Points on a hilly landscape, in no order, each with its height.
From any point a climber steps to the highest of the 5 points nearest to it. It stops when none of these is higher. Distance is the straight distance between rows; heights are no part of it.
J836 h=491: [125  98 107 157 132 196 145 164 158 124  99 141 164 126 125 110 128 200
 112 131 174  73  35 117 116 136  79 108 117 183 109 124  78 176 175 115
 186  93 121 121 122  78 153 163 110 133 145 117  47 150 111  80 117 140
 148  63  96 127 148 154 121 141 126 109 170 155 176 165 167 153 164  93
 143  98 137  69  98 134]
J718 h=469: [129 139 149 128 127 103 116 105 135 155 165  87 122 118 102 127 127  72
 153 118 104 155 168 101 164 143 148 141 181  92 173 103 180 113 111 147
  90 116 157 134 165 178 157  88 119 148 121 150 153  77 134 165 131  98
  92 145 153 121  98 115 105 100 120 125 126 132  81 123 107  94 127 138
 168 111 131 127 107 120]
J890 h=323: [129 143 141 111 134  92 132 107  88 106 153 132 123 132 130 139 127 113
 130 129 118 161 152 155 149 118 164 119 122  85 157 139 164  96 110 123
  92 163 101 124 124 137 130 138 128 141  93 113 166 112 120 146 156 118
 112 145 133 113 108  99 150 115 143 140 115 113  97 123 108 126 111 163
 125 134 132 159 137 127]
J874 h=432: [101 108 165 137 124 141  93 143 202 171 131  64 114 114  76 130  96 106
 157 132 152 111 141  87 114 145 114 165 157 166 114 104  66 164 133 167
 150  54 202 120 141 179  96  85 112 131 193 163 119 123 142 150  80 112
 125 125 184 139  98 169  70 111  99  90 154 127 177  87 160  91 143  84
 147 142 121 102 108 127]
J257 h=385: [165 114 116 141 146 115 133 128  78  93 115 192 151 123 183 144 166 185
  84 130 125 114 103 156 117 101 120 113  71 134 105 197 137 129 107  88
 121 187  58 112 133  86 146 159 132 135  90  94 119 175 123 101 147 150
 168 121  62 119 176 101 178 148 146 162 101 110 131 156 114 166  97 162
  80 139 150 169 156 133]
J820 h=412: [141 164 115 183 143 115 157 129  71  98 152 185 141 115 193 139 160 157
 121 154 159  92  77 154 158 135 138 151 145 128 154 174 123 117 134  94
 105 184  56 142 153 105 162 145 105 176  59 124  80 129 138  76 144 158
 145 145  97 136 191 114 152  98 140 119 102 122 126 186 117 170  98 190
 132 101 160 138 131 105]
J161 h=420: [113  86  92 179 136 227 162 167 177 131 103 133 179 117 109  89 115 220
 107 127 209  48   8 112 114 125  63 114 124 184  94 131  52 196 183 123
 214  61 128 126 106  83 162 178 104 128 147 125  30 153 103  77 118 131
 155  44  95 134 158 163 131 137 131  87 177 154 200 177 170 170 165 103
 148  90 134  36  99 151]
J101 h=389: [125 131 149  85 120  57 123  87 107 116 153 115 111 139 117 129 123  76
 130 111  58 199 214 151 172 116 168  98 130  59 153  99 240  87  64 133
  70 158 124 107 118 172 132 100 143 120 109 128 190  92 136 174 169 104
  95 178 143 121  93  96 150 137 123 156 110 113  41 113  99  97 103 155
 127 146 153 188 173 157]
J669 h=421: [108 107 124 128 127 173 113 169 193 165 111  99 129 126 102 118  93 161
 123 144 155  88  78  98 109 135  98 146 142 189 115 106  58 167 163 147
 179  54 165 133 132 132 110 125 118 117 182 153  92 138 140 119 109 134
 134  81 145 128 117 182  74 135 102  97 182 154 205 121 185 119 169  85
 146 118 116  81 104 130]
J300 h=414: [151 100 106 155 141 169 153 141 110  96 103 194 163 115 161 123 160 212
  88 122 159  91  64 139 115 121  92  91  74 153  86 176  94 158 138  94
 168 154  77 118 131  55 164 174 122 152 109  89  84 195 114  87 118 138
 176  79  56 135 188 122 178 143 154 141 120 140 154 160 133 172 134 124
  97 120 169 135 134 144]
J319 h=75: [145 121 114  82 132 107 138 122  97 107 104 153 120 142 146 136 124 125
 110 120  88 154 172 158 102 103 152 100  83 107 102 148 156  97 108 112
 123 162 106 121  89 103  98 152 152  83 121 105 168 155 120 143 148 129
 144 150 112 110 120  98 153 158 149 165 108 118 125 103 102 147 108 134
  82 159 109 163 160 138]
J561 h=406: [147 155 117 152 141 115 149 120  80  97 141 173 140 126 171 138 153 146
 113 147 152 111  96 153 149 126 142 131 128 121 147 172 135 110 119  97
 110 177  64 132 138 102 151 145 112 160  78 107 106 133 129  94 146 153
 138 140  95 116 170 103 147 116 146 129 109 115 128 167 115 156 104 169
 118 115 139 147 130 112]
J89 h=268: [150 126 123 107 132 102 143 118  78  93 127 159 132 134 162 148 139 139
 106 132 122 142 133 156 127 107 150 109  96 112 131 169 152  98 111 105
 104 181  77 122 110  97 119 157 137 125 101  91 148 146 116 122 148 144
 132 145 101 109 128  94 158 133 143 148 102 116 123 133 111 148  99 153
  95 139 128 162 148 132]
J424 h=357: [131 138 136  98 119  73 125  93  83  98 152 128 122 134 135 131 133  89
 127 127  87 178 183 159 168 111 169 101 121  60 158 129 212  90  91 126
  79 173  97 105 109 153 131 130 145 132  92 107 178 109 126 169 175 115
 106 166 126 114 106  82 160 118 132 145 104 104  59 124 105 114 100 176
 125 142 152 180 163 148]
J251 h=333: [139 128 134 100 134  86 144 108  73  91 137 159 125 138 152 141 131 128
 106 126 111 151 160 169 146 100 170 112  96  90 137 167 172  86  91 102
  92 188  73 113  95 120 114 153 138 117  80 101 170 140 121 139 167 135
 125 163 110 100 121  80 169 137 146 155 102 101 105 133  98 143  95 170
  93 150 134 179 161 135]
J400 h=259: [129 130 143  76 128 107 120 105 120 127 135 110 114 145 118 124 111  85
 134 111  76 172 204 144 124 115 154  98 110  88 124 111 175  97 102 137
 103 132 144 119 102 153 109 127 149  94 133 123 194 122 127 165 137 102
 113 155 153 121  95 115 144 142 135 147 114 123  96  94 100 115 118 131
 115 159 118 167 160 142]
J188 h=393: [160 152 119 171 153  97 147 127  56  89 148 200 140 120 208 141 159 171
  97 141 140 102  93 153 159 123 153 144 133 132 138 194 134 113 114  95
  96 201  42 141 149 113 163 157 112 170  40 106  97 149 138 100 168 158
 156 155  76 132 196 102 172 103 140 126  93 113 114 184 103 179  84 201
 107 112 182 167 159 110]
J321 h=430: [103 136 140 144 127 153 120 133 161 156 141  93 124 112 102 132 111 116
 153 142 165 112 105  77 144 152 120 151 173 149 150 108  83 134 156 151
 138  75 162 142 154 156 123 104 108 144 154 168 119  98 141 126 107 131
 108 112 162 136 130 148  81 102 104  90 161 147 169 118 159 119 140 107
 158 107 103  79  89 126]
J482 h=394: [128 115 133  90 132 136  99 140 167 157  91 105 111 140 100 127 107 127
 126 127  99 144 177 126  66 119 126 123 105 152  81 112  90 145 134 148
 159  93 173 135  96 134  71 124 149  83 180 128 162 161 133 151 107 121
 138 128 158 145  97 178 103 143 125 137 136 132 156  80 148 106 151  74
 107 158 103 141 135 134]
J108 h=119: [126 109 142  71 134 115 131 115 139 139  95 136  95 161 107 117 117  79
 116  93  40 180 247 156  86 101 155  78  66 105  85  92 157 121  95 142
 121 129 186 112  47 144  70 122 180  38 149 139 193 167 136 172 148 102
 141 174 151 140  89 133 149 184 124 174 117 113 112  71  84 111 125 108
  76 199 112 184 188 143]
J961 h=438: [131 125 166 109 120  92  98 102 153 163 156  69 117 131  98 124 118  64
 150 107  76 174 206 102 151 131 141 133 170 105 158  88 199 121  94 148
  87 101 174 125 146 191 144  74 138 131 140 143 173  86 143 180 115 105
  94 157 168 134  81 127 113 112 117 143 118 123  73 104 103  74 121 129
 155 138 133 151 136 130]
J775 h=245: [129 147 128 119 131 113 132 123  98 112 135 133 126 134 142 137 139 120
 134 124 132 130 132 145 138 121 147 124 124 113 153 144 134 107 117 117
 107 160 107 134 132 115 123 142 123 126 105 108 151 111 121 123 136 131
 125 134 125 113 117 110 122 122 144 133 118 123 126 128 118 141 114 143
 129 129 119 141 120 128]
J370 h=423: [ 95  88 181 137 112 110  81 122 212 180 139  44 105 109  55 124 112  66
 163 125 133 129 171  80 115 132  99 183 185 150 123  94 104 174 118 166
 131  47 222 102 141 202 110  45 122 132 210 177 123  96 140 192  59  96
 124 141 189 136  74 153  82 108  92 110 150 100 138  88 146  57 139  80
 160 149 125 100 108 107]
J789 h=413: [131 129 150  92 118  67 111  90 130 139 158  96 114 140 118 125 117  66
 131 108  53 191 213 121 176 123 162 112 148  80 158  86 233  96  73 141
  71 138 147 109 129 181 141  75 136 126 125 139 189  89 134 174 145 100
  86 167 158 126  83 110 132 128 117 150 106 120  41 114  98  79 105 144
 139 145 140 172 160 150]
J152 h=411: [114 110 169 115 125 121  91 130 173 157 123  73 108 127  83 120 107  85
 149 116 106 152 190 104 102 127 133 142 148 130 115  98 118 142 114 163
 118  82 188 122 130 173 105 103 139 111 174 143 164 121 136 174  96 109
 117 148 177 133  81 152 107 123 114 129 126 123 121  95 128  83 133  91
 141 154 123 135 126 124]
J980 h=407: [120 101 114 107 130 162  98 161 183 151  97 111 128 135 101 117  96 170
 122 139 134 106  94 113  81 125  97 133 117 191  97 112  68 173 154 140
 179  67 165 131 120 112 105 130 121 104 183 140 112 153 128 119 106 130
 140  85 136 135 115 188  85 151 112 105 181 150 186 113 182 123 174  72
 131 131 116  99 118 138]
J196 h=415: [118 106 142  97 123 125  87 137 180 171  96  84 107 127  76 121 101 105
 139 112 100 158 204 123  72 113 125 145 118 151  78  95  80 160 118 154
 159  77 203 126  85 153  62 102 151  83 204 131 156 167 141 164  88 106
 135 150 175 156  88 180 100 151 115 135 124 112 148  73 135  84 143  70
 108 170 103 147 157 130]
J764 h=344: [137 133 109 154 134 147 145 140 110 111 124 172 151 125 155 137 157 174
 110 140 152 101  62 138 128 130 109 121 114 150 121 146 106 138 147 102
 138 160  85 133 136  82 145 147 110 152 117 109  78 138 128  81 122 149
 147 104  90 117 162 127 132 131 149 131 134 133 148 167 138 155 130 135
 125  99 137 119 105 117]
J420 h=397: [107 166 121 180 106 143 150 129 127 126 162 114 128 111 134 140 135 112
 159 149 182 103  58 106 172 169 124 164 181 123 172 112 109 111 156 137
 121 120 124 142 170 140 154 128 102 159 115 161  89  74 130 102 133 136
 101 119 139 137 158 114 113  96 113  94 135 144 128 146 148 139 131 146
 174  88 104  67  81 119]
J75 h=551: [112 160  98 187 115 161 154 144 119 120 146 140 144 118 144 131 134 140
 143 152 180  92  48 114 160 157 110 153 170 138 155 119  99 124 160 122
 135 131 106 150 158 116 149 131 102 170 115 143  63  98 137  76 127 155
 115 116 123 128 171 123 119 108 114  97 140 145 152 168 150 152 133 141
 161  79 116  71  82 110]
J470 h=244: [123 136 148  95 136 121 116 127 137 130 121 105 113 136 116 130 116 109
 133 119 106 153 178 129 109 133 144 118 122 115 121 111 141 117 118 141
 117 118 146 127 130 142 108 134 139 103 137 121 177 127 132 153 120 115
 122 138 159 128  91 134 118 138 138 139 126 134 128 104 121 118 126 116
 134 148 106 146 139 131]
J423 h=356: [121 117 165  93 120 114  98 111 165 158 113  91 104 141  94 115 108  74
 133 103  68 179 232 131  92 109 141 123 118 101 104  87 152 128 102 157
 114 102 192 121  95 175 102 102 158  81 170 131 188 134 137 185 110  95
 108 162 173 148  80 139 137 150 121 152 110 120  94  82 100  82 124  96
 113 173 117 163 166 129]
J988 h=281: [131 170  90 194 130 144 156 142  92 103 144 180 153 114 173 137 155 158
 127 158 171  78  37 142 160 152 114 147 154 137 146 144  99 128 146 102
 128 162  80 140 156  98 165 142 105 180  84 133  54 115 130  61 130 165
 135 126  97 137 199 111 144 104 126 107 120 130 136 189 139 165 117 172
 147  82 142  97 104 105]
J987 h=262: [125 127 136  73 119  98 128 103 103 105 133 127 113 145 117 118 119  89
 125 108  56 179 214 159 133 104 167  85  98  79 123 111 193  92  93 131
  94 153 130 111  84 144 103 137 152  85 118 120 192 128 125 173 166 110
 117 165 138 126  96  96 160 151 134 160 108 117  82 102  89 123 115 146
 100 164 131 185 175 147]
J215 h=391: [122 159 130 149 126 104 133 100  96 120 167 113 122 123 124 138 136  85
 152 125 144 143 130 124 171 141 156 142 164  94 189 131 158 105 129 138
  97 145 112 143 169 144 159 117 118 159  91 134 145  78 120 138 155 115
 106 137 144 124 121 105 121  89 131 112 122 125  90 138 112 123 118 164
 162 102 134 125 108 120]
J925 h=404: [132  92 103 137 139 174 138 154 144 111  94 156 154 123 129 114 138 205
 104 120 159  89  61 136  96 126  82 103  78 162  83 150  94 163 165 103
 181 122  97 122 117  57 143 174 133 131 138  90  79 179 103  90 110 138
 165  67  76 127 151 144 141 145 151 132 146 147 154 143 154 157 149  96
 108 123 149 114 113 142]
J551 h=350: [120 177 107 179 125 132 158 128  92 105 151 158 137 117 164 139 152 132
 143 150 171 101  72 142 168 147 136 149 160 120 168 149 119 113 144 106
 113 163  87 145 161 102 151 143 107 177  86 137  81 107 131  78 141 153
 123 135 115 135 174 110 137 102 134 113 120 125 126 179 127 152 116 180
 146  93 133 103 108 105]
J566 h=343: [140 148 133 120 132  97 142 111  77  99 144 148 135 128 158 142 144 129
 120 132 129 142 134 159 151 112 160 121 114  99 151 165 161 107 110 107
  94 181  82 125 125 119 130 142 129 143  83 104 153 124 122 125 152 136
 126 155 115 112 131  91 148 115 145 140 108 110 109 146 104 139  97 167
 113 134 141 158 140 114]
J758 h=392: [127 102 118  82 128 133 105 133 167 164  80 114 102 145  85 116 106 108
 129 109  73 166 213 139  51 100 127 120  81 142  71  95  93 156 114 148
 164  99 195 134  60 135  62 117 170  54 191 128 165 178 132 163 107 103
 148 152 162 154  96 174 112 170 119 143 123 116 152  61 121 103 147  72
  80 188 100 160 174 135]
J136 h=188: [136 131 125 104 134 131 131 131 123 122 113 134 118 139 128 142 127 141
 120 128 119 132 121 130 114 127 130 118 111 133 123 128 120 120 141 122
 137 136 121 138 125 105 113 138 129 125 138 106 148 136 126 121 118 135
 131 114 128 122 117 139 120 138 139 137 134 138 147 122 131 141 133 107
 126 128 104 130 124 129]
J318 h=422: [120  97 175 135 107  99  79 107 194 183 156  49 114 121  76 123 121  48
 167 117 112 142 188  68 143 136 112 184 202 134 145  86 157 152 106 158
  99  68 218 107 155 217 136  24 121 141 180 181 130  73 141 192  72 105
 101 156 178 129  81 140  77  99  92 118 134 112 100 115 123  53 129 109
 168 133 113 103 106 100]
J97 h=445: [127  91 110 144 138 193 143 159 160 123  89 150 155 127 114 109 131 209
 107 126 174  75  49 122  91 126  74 103  94 183  87 139  84 178 165 112
 192  94 120 122 113  60 148 175 118 122 144 103  66 171 106  88 109 130
 158  53  85 125 142 162 134 152 141 112 168 157 165 151 169 161 165  86
 131 117 143  80 109 143]
J888 h=374: [149 146 133 128 135  75 147 104  55  80 150 166 131 124 176 141 149 132
 100 142 125 137 143 172 165 102 175 130 114 102 144 189 169  95  89  97
  83 203  54 120 115 123 131 147 131 144  49 107 146 140 125 129 173 154
 128 168 100 114 148  83 172 115 144 136  93 103  97 157  92 152  82 198
  94 135 164 192 166 126]
J565 h=497: [156 141 105 160 141 130 148 139  83 101 127 186 153 124 185 144 167 179
 106 140 148  94  71 147 136 127 113 120 107 145 127 175 116 135 128  93
 124 179  61 127 146  86 158 152 115 162  89  98  83 145 128  83 133 156
 156 120  75 121 185 108 155 120 139 135 116 123 140 171 121 164 109 160
 113 105 163 138 135 110]
J647 h=358: [127 118 161  80 112  88 108 100 149 145 129 101 112 147 104 116 114  65
 134 107  47 192 235 135 128 115 152 109 118  91 126  84 197 118  92 146
  92 123 181 111  92 179 116  98 160  81 150 132 196 119 137 183 127 102
 101 170 164 133  81 122 150 153 125 157 104 125  69  94  94  78 115 116
 116 173 126 176 171 140]
J905 h=288: [149 117 110 110 133 133 134 141 118 115 104 163 132 135 156 135 138 160
 109 130 131 126 105 141 104 108 113 110  87 141 109 156 122 129 130 101
 142 159  90 130 119  79 118 158 140 122 129  99 122 161 119 100 123 140
 154 109  91 111 134 129 137 146 151 141 128 134 144 139 125 148 125 113
 111 131 124 137 124 127]
J656 h=390: [129  98 102 175 142 202 162 159 141 105 105 166 178 113 136 109 143 221
  99 122 190  62  29 131 119 133  76  91  99 176  93 147  78 180 167 103
 192 110  99 121 122  69 163 178 114 154 123 103  45 169 104  72 117 133
 161  65  73 125 173 143 157 134 148 113 148 145 169 174 152 170 161 120
 128 101 155  74 103 141]
J99 h=316: [126 139 150 118 132 123 122 118 123 131 138 104 126 133 116 137 127 105
 145 125 125 144 154 119 129 138 140 127 139 108 158 120 143 102 128 144
 109 124 137 137 150 146 130 122 117 139 116 122 162 103 125 144 128 114
 110 130 151 122 101 124 110 110 131 125 127 133 121 108 118 119 128 133
 147 123 121 124 108 129]
J398 h=416: [131 106 177 116 110  78  83 101 176 177 158  61 117 130  87 131 116  51
 158 107  78 165 199  86 155 141 137 159 197 119 155  84 192 135  98 151
  88  82 202 119 149 214 147  38 132 135 157 164 157  80 147 195  90 106
  85 165 173 131  75 130  97 110 104 140 118 118  74 111 103  52 122 118
 162 132 119 130 119 115]
J932 h=410: [117 133  97 165 115 175 148 158 145 128 126 140 148 122 139 116 131 173
 120 145 184  82  38 112 136 150  88 135 147 163 137 108  80 148 169 121
 165 106 112 141 143 101 152 142 101 149 143 138  49 111 133  77 129 153
 130  83 107 119 162 143 118 124 112 102 160 158 176 169 165 149 150 115
 151  90 117  62  87 122]
J688 h=312: [107 187  99 209 110 138 158 134 100  97 163 145 139 103 165 132 144 123
 154 165 193  79  36 129 184 164 127 175 199 122 169 129 109 108 159 111
 124 145  88 153 173 125 161 135 100 184  79 159  66  77 129  65 131 157
 109 136 122 149 199  99 141  88 112  91 105 129 119 188 152 159 115 174
 172  68 119  72  93 115]
J154 h=361: [135 163 127 155 136  85 153 105  64  96 162 158 132 117 170 137 150 112
 121 139 151 121 112 159 180 126 173 150 147  91 171 171 162 103 116 103
  85 191  56 131 144 127 150 129 123 170  41 118 128 111 130 117 167 142
 123 167 114 123 153  90 161  97 144 111 102 107  89 165  97 147  97 200
 129 111 166 160 141 111]
J630 h=332: [121 161 126 158 120 131 147 125 106 134 155 123 130 120 130 138 142 112
 151 140 162 125  98 116 158 149 139 141 162 116 173 127 125 103 149 133
 115 136 122 147 162 127 147 135 106 154 105 139 116  88 133 110 142 138
 108 125 131 123 141 115 113 100 135 104 137 135 131 133 132 139 126 149
 155  97 120  93  92 110]
J83 h=418: [116 126 111 138 125 166 129 148 150 140 118 124 127 130 127 125 120 162
 128 141 162  96  71 107 121 144 105 135 135 166 128 114  85 145 156 132
 157 100 124 141 140 109 127 135 104 133 155 138  87 122 131  95 121 146
 128  86 126 120 126 152  95 127 121 109 166 163 179 137 164 135 153  93
 149 107 116  83  93 127]
J383 h=424: [107 100 159 109 125 124  79 138 199 170 112  66 110 123  70 125 106  97
 150 122 120 146 181 113  82 125 118 160 134 158  91  95  77 169 125 154
 150  65 217 120 111 164  86  86 131 104 206 143 139 140 133 178  71 104
 129 142 183 150  86 176  88 132 110 112 136 107 155  74 144  76 144  67
 125 165 111 129 135 125]
J590 h=202: [140 110 114  69 130 127 129 128 141 146  81 138  97 162 114 124 106 109
 109  97  52 169 217 141  57 101 137  85  67 132  69 111 131 129 114 140
 153 123 166 128  47 121  66 130 175  39 165 130 178 191 130 154 134 101
 153 161 139 146  95 152 134 182 130 167 118 115 137  71 102 122 140  96
  73 190  94 175 174 143]
J732 h=465: [112 135 154 155 114 133 104 113 178 170 179  67 125 103  93 129 118  68
 174 133 144 118 137  55 172 171 109 181 215 123 168  93 146 117 134 168
 111  77 195 124 181 212 156  62 109 153 146 202 122  51 135 162 111 120
  97 136 160 129 125 132  77  85  83 102 138 122 105 121 125  95 138 131
 187 102 108  73  85 115]
J185 h=355: [101 155  86 197 108 182 157 152 139 122 146 128 149 114 143 128 115 162
 134 155 197  70   6 106 157 165  92 154 180 140 147 103  76 136 178 126
 154 110 108 139 153 130 160 131 101 168 135 158  43  86 133  62 125 160
 110  93 120 135 186 132 124 112 110  89 144 152 166 184 177 151 148 129
 166  67 105  36  81 127]
J496 h=353: [136 159 122 162 132 119 151 131  94 112 137 164 137 125 166 142 152 137
 126 141 161 112  87 153 151 132 137 137 138 124 155 149 125 118 131 105
 109 167  83 145 147 101 144 139 119 161  89 114 101 123 128  87 145 152
 130 133 112 119 158 114 137 110 141 124 117 125 138 157 129 151 114 164
 129 102 129 123 114 109]
J972 h=176: [128 114 138  76 133 124 116 119 137 141 111 112 101 150 116 117 111  97
 128 103  59 174 231 146  91 111 150 101  85 104  92 104 148 114 107 147
 120 126 172 121  71 151  84 130 167  61 157 125 188 151 133 163 130 101
 128 164 159 143  91 134 143 166 133 158 114 117 112  80 102 109 122 110
  97 185 106 175 172 137]
J541 h=417: [149  82 104 109 133 154 140 145 106 102  73 181 144 137 142 124 144 186
  92 115 122 117 106 148  81  92  97  88  36 145  63 180 119 142 135 105
 172 159  99 115 103  53 127 171 152  99 135  84 128 203 109 108 124 134
 180  92  73 125 147 112 179 180 155 163 121 124 138 125 133 162 139 100
  67 143 147 153 153 152]
J908 h=372: [157  75 111 130 149 164 161 138  81  97  78 216 153 116 159 129 158 221
  78 116 140 100 107 151  88  91 110  79  16 139  45 216 110 158 123 107
 158 182  71 108 114  61 146 183 153 118 110  83 116 236 119 110 130 135
 190  98  46 139 194  98 217 174 154 178  93 129 140 132 122 191 122 132
  51 149 170 169 174 168]
J621 h=454: [106 162 135 167 116 137 123 119 141 144 172  84 122 111 104 132 132  87
 178 132 169 113 103  81 171 171 126 166 197 111 184 100 130 105 146 160
 120 101 162 140 184 176 161  93 110 157 115 183 123  58 127 135 130 120
  91 123 153 130 144 119  95  90  96  91 141 131 106 137 133 121 127 142
 180  88 107  68  83 121]
J713 h=127: [149  91  89  72 131 135 133 141 134 131  67 155 104 153 130 120 113 148
 106 112  74 148 156 139  56  92 111  92  49 145  69 134 127 137 126 123
 182 138 135 127  77  84  79 149 165  50 157 114 157 194 118 129 131 118
 173 115 106 138 114 142 139 185 144 171 129 123 138  82 126 138 146  80
  67 169 108 158 147 141]
J559 h=419: [113  94 129  95 122 129  75 153 204 170 101  85 114 126  74 120  92 134
 131 134 114 128 156 124  68 121 106 154 120 179  77 109  49 190 126 152
 184  58 206 125  98 151  63 108 142  98 221 139 129 165 138 160  83 117
 141 120 164 154  90 188  77 141 104 119 156 116 187  74 171  82 159  52
 117 162 109 128 142 134]
J507 h=2: [135 122 125  82 136 125 124 135 124 128 105 127 115 148 129 130 109 122
 112 118  84 149 173 143  87 113 138 100  90 120 102 124 133 112 122 125
 134 132 137 131  88 119  87 139 153  82 149 113 175 152 128 145 129 123
 142 136 137 126 102 133 135 158 136 157 116 120 131  87 115 131 129 103
 100 165 107 152 152 139]
J483 h=387: [162 169 128 174 152  76 154 116  36  92 160 192 134 111 211 133 150 150
  96 141 148 103  95 157 186 130 171 154 153 114 149 202 160 100 110  92
  76 207  43 137 142 139 163 147 111 171  14 123 109 136 137 111 182 168
 146 177  91 139 191  96 181 101 134 114  90 116  93 191  96 173  83 228
 112 114 196 175 172 106]
J34 h=232: [126 111 149  67 118  96 125 103 124 128 120 133  98 155 108 114 118  70
 124 106  38 192 250 155 124 101 166  81  85  75 104  89 199 101  87 145
  95 140 165 102  63 154  92 124 174  61 139 131 197 142 131 182 157  99
 118 180 155 128  85 103 164 170 125 168 108 118  73  81  92 113 110 131
  96 186 136 190 189 147]
J429 h=435: [127 147 140 118 124  92 122  96 109 125 167 103 124 130 121 132 133  72
 155 120 106 165 161 125 171 141 159 128 159  77 181 113 194 103 104 145
  81 143 125 128 159 163 154 101 120 152  99 135 169  74 132 157 155 115
  88 148 145 120 104 106 119 101 127 127 117 122  68 123 101 102 120 161
 152 113 141 145 124 133]
J598 h=380: [137 109 108 114 131 159 123 154 143 122  96 148 141 138 125 123 130 183
 110 132 139 113  83 126  97 122  89 111  98 165  99 130  92 144 158 113
 173 117 119 136 127  81 127 154 130 122 149 104  99 152 113 104 114 139
 149  80 101 118 130 147 117 148 137 131 154 149 163 131 157 145 158  89
 118 124 126 108 115 129]
J859 h=311: [133 132  97 170 128 170 152 154 118 110 121 174 161 123 152 119 154 188
 114 144 172  84  41 132 131 142  89 116 121 160 120 137  93 152 150 104
 150 133  90 126 136  80 158 155 105 164 115 113  57 136 129  71 119 146
 147  89  85 128 174 122 135 127 131 121 140 139 158 173 147 156 144 135
 133  91 145  91 105 118]
J740 h=352: [127 156 134 129 128  88 135  95  75 105 167 129 123 125 145 134 138  95
 136 126 126 157 139 157 177 114 165 133 146  79 179 145 185  95 113 119
  84 171  91 125 144 142 148 122 124 158  67 115 149  96 127 143 172 118
 104 157 124 115 123  91 146 102 141 125 109 107  84 147 103 123 100 186
 136 116 153 159 133 119]
J693 h=370: [123 141 148  99 127  96 125 102 112 121 143 112 119 138 121 122 117  84
 138 119  99 166 178 141 140 117 155 110 128  88 151 116 176  95 101 140
  90 140 122 120 128 153 134 128 135 121 111 119 184 111 122 159 149 107
 103 144 144 116  95 108 138 120 137 135 114 124  89 110 106 110 113 150
 137 142 134 157 141 136]
J252 h=613: [150 105 111 125 129 148 140 140 112 102  88 177 145 128 160 131 150 192
  99 130 138 112  91 142 101 106 100  99  75 149  91 168 114 138 141  99
 155 161  83 118 125  63 131 164 135 132 125  89 107 179 111  98 120 148
 161  92  71 117 156 124 160 154 154 152 128 128 144 145 135 156 134 115
  96 129 142 142 134 131]
J832 h=443: [102 121 163 151 127 150 107 136 180 167 154  65 119 108  92 129 112  83
 161 136 156 108 128  66 142 161 112 174 188 147 147  98  97 146 143 180
 126  59 194 130 164 194 134  77 110 139 162 186 118  90 142 158  99 119
 111 118 176 128 125 147  75  98  86  91 157 136 149 107 147 103 141 113
 171 118 119  78  91 119]
J711 h=256: [149  99 103  86 126 142 118 152 143 128  79 144 121 145 129 122 119 167
 107 121 109 130 127 131  74 112 107 110  76 150  85 148 111 134 144 114
 173 133 130 131 106  79  99 153 150  93 152 106 134 179 109 122 115 133
 157  89  96 121 117 150 126 168 143 150 136 137 143 104 143 145 156  83
  95 144 116 137 131 143]
J921 h=518: [123 146 143 144 122 117 112 109 144 163 176  86 122 111 103 130 126  71
 165 119 133 139 148  77 168 165 140 153 197 104 185  98 168 114 123 159
  98 103 166 132 176 190 167  78 111 153 124 174 142  57 133 158 128 113
  92 140 157 129 117 121  92  90 107 113 135 129  78 123 114  94 131 147
 179 101 122 102  97 121]
J912 h=382: [127 124 129 102 135 145 110 152 164 151 101 108 119 133 108 129 105 145
 126 131 125 124 121 116  95 138 118 128 118 165 104 116  90 144 139 138
 154  95 152 135 132 124  97 129 120 111 170 128 143 143 138 121 107 131
 133 102 143 125 105 175  88 139 128 118 153 147 173 107 151 119 150  91
 127 129 108 118 115 128]
J305 h=337: [121 132 141 106 132 135 116 127 142 145 118 100 113 134 118 127 114 124
 136 126 122 140 152 120 104 138 134 130 132 133 124 116 107 129 134 145
 128 107 154 140 134 131 104 131 124 114 155 123 150 129 136 143 112 121
 120 122 151 126  97 149 103 131 134 126 141 142 147  97 133 114 140 100
 139 135 106 128 116 126]
J588 h=319: [ 94 183 101 213 106 144 154 135 120 110 171 119 136 102 146 131 130 125
 165 160 196  78  35 106 183 171 115 188 215 119 181 112 102 104 171 130
 133 114 116 146 184 146 156 120 103 177  96 177  75  54 123  80 138 153
  91 124 134 148 192 108 130  87 104  88 111 136 120 175 160 147 118 163
 180  68  99  40  88 119]
J184 h=354: [120 162 127 160 126 105 145 103  82 109 166 134 127 120 146 134 150  98
 147 134 157 131 113 145 182 133 160 150 159  91 178 151 157 101 125 119
  97 169  87 140 162 131 157 127 121 171  67 131 120  89 130 128 165 127
 111 153 130 121 145  98 134  90 144 112 119 117  93 153 103 136 111 185
 149 104 143 137 114 109]
J502 h=322: [128 144 119 128 127 139 137 136 119 133 126 136 130 130 135 141 132 143
 134 133 154 120  98 124 130 141 122 133 130 134 143 127 116 119 141 125
 129 129 119 145 143 101 133 142 116 144 130 121 110 122 126 102 127 144
 127 111 126 112 128 136 108 125 133 123 147 146 158 132 138 136 133 120
 135 115 117 112 105 123]
J336 h=383: [128 116 154 100 135 136 100 138 159 157 105  88 112 131 100 124 111 114
 137 125 108 142 170 117  90 134 127 132 117 141 107 111  94 142 132 151
 138  92 173 136 117 140  92 122 136 101 171 129 170 139 134 148  98 112
 124 129 167 133  96 163  95 139 121 127 137 134 156  92 135 107 141  88
 129 155 105 135 132 123]
J538 h=447: [120 106 108 137 130 181 130 160 173 138 100 127 143 133 114 118 118 185
 110 136 169  86  52 115 107 133  86 130 131 180 117 108  69 166 165 126
 173  83 132 135 131  95 131 141 114 123 161 133  71 144 116  97 117 143
 142  64 122 122 127 162  91 140 119 105 180 167 186 146 175 135 165  89
 142 103 124  80 106 133]

Call two points neighbours if one is among the 5 nearest of the other. Go from one point of each pair to the other, from neighbour to neighbour, staying as high as possible. Name the lowest point that can't be avoided.
J75, J252: J925
J75, J836: J932
J252, J565: J300
J836, J921: J669

Where does a climber stop that starts at each point below?
J502: J836
J987: J921
J99: J921
J305: J921
J912: J836
J740: J921
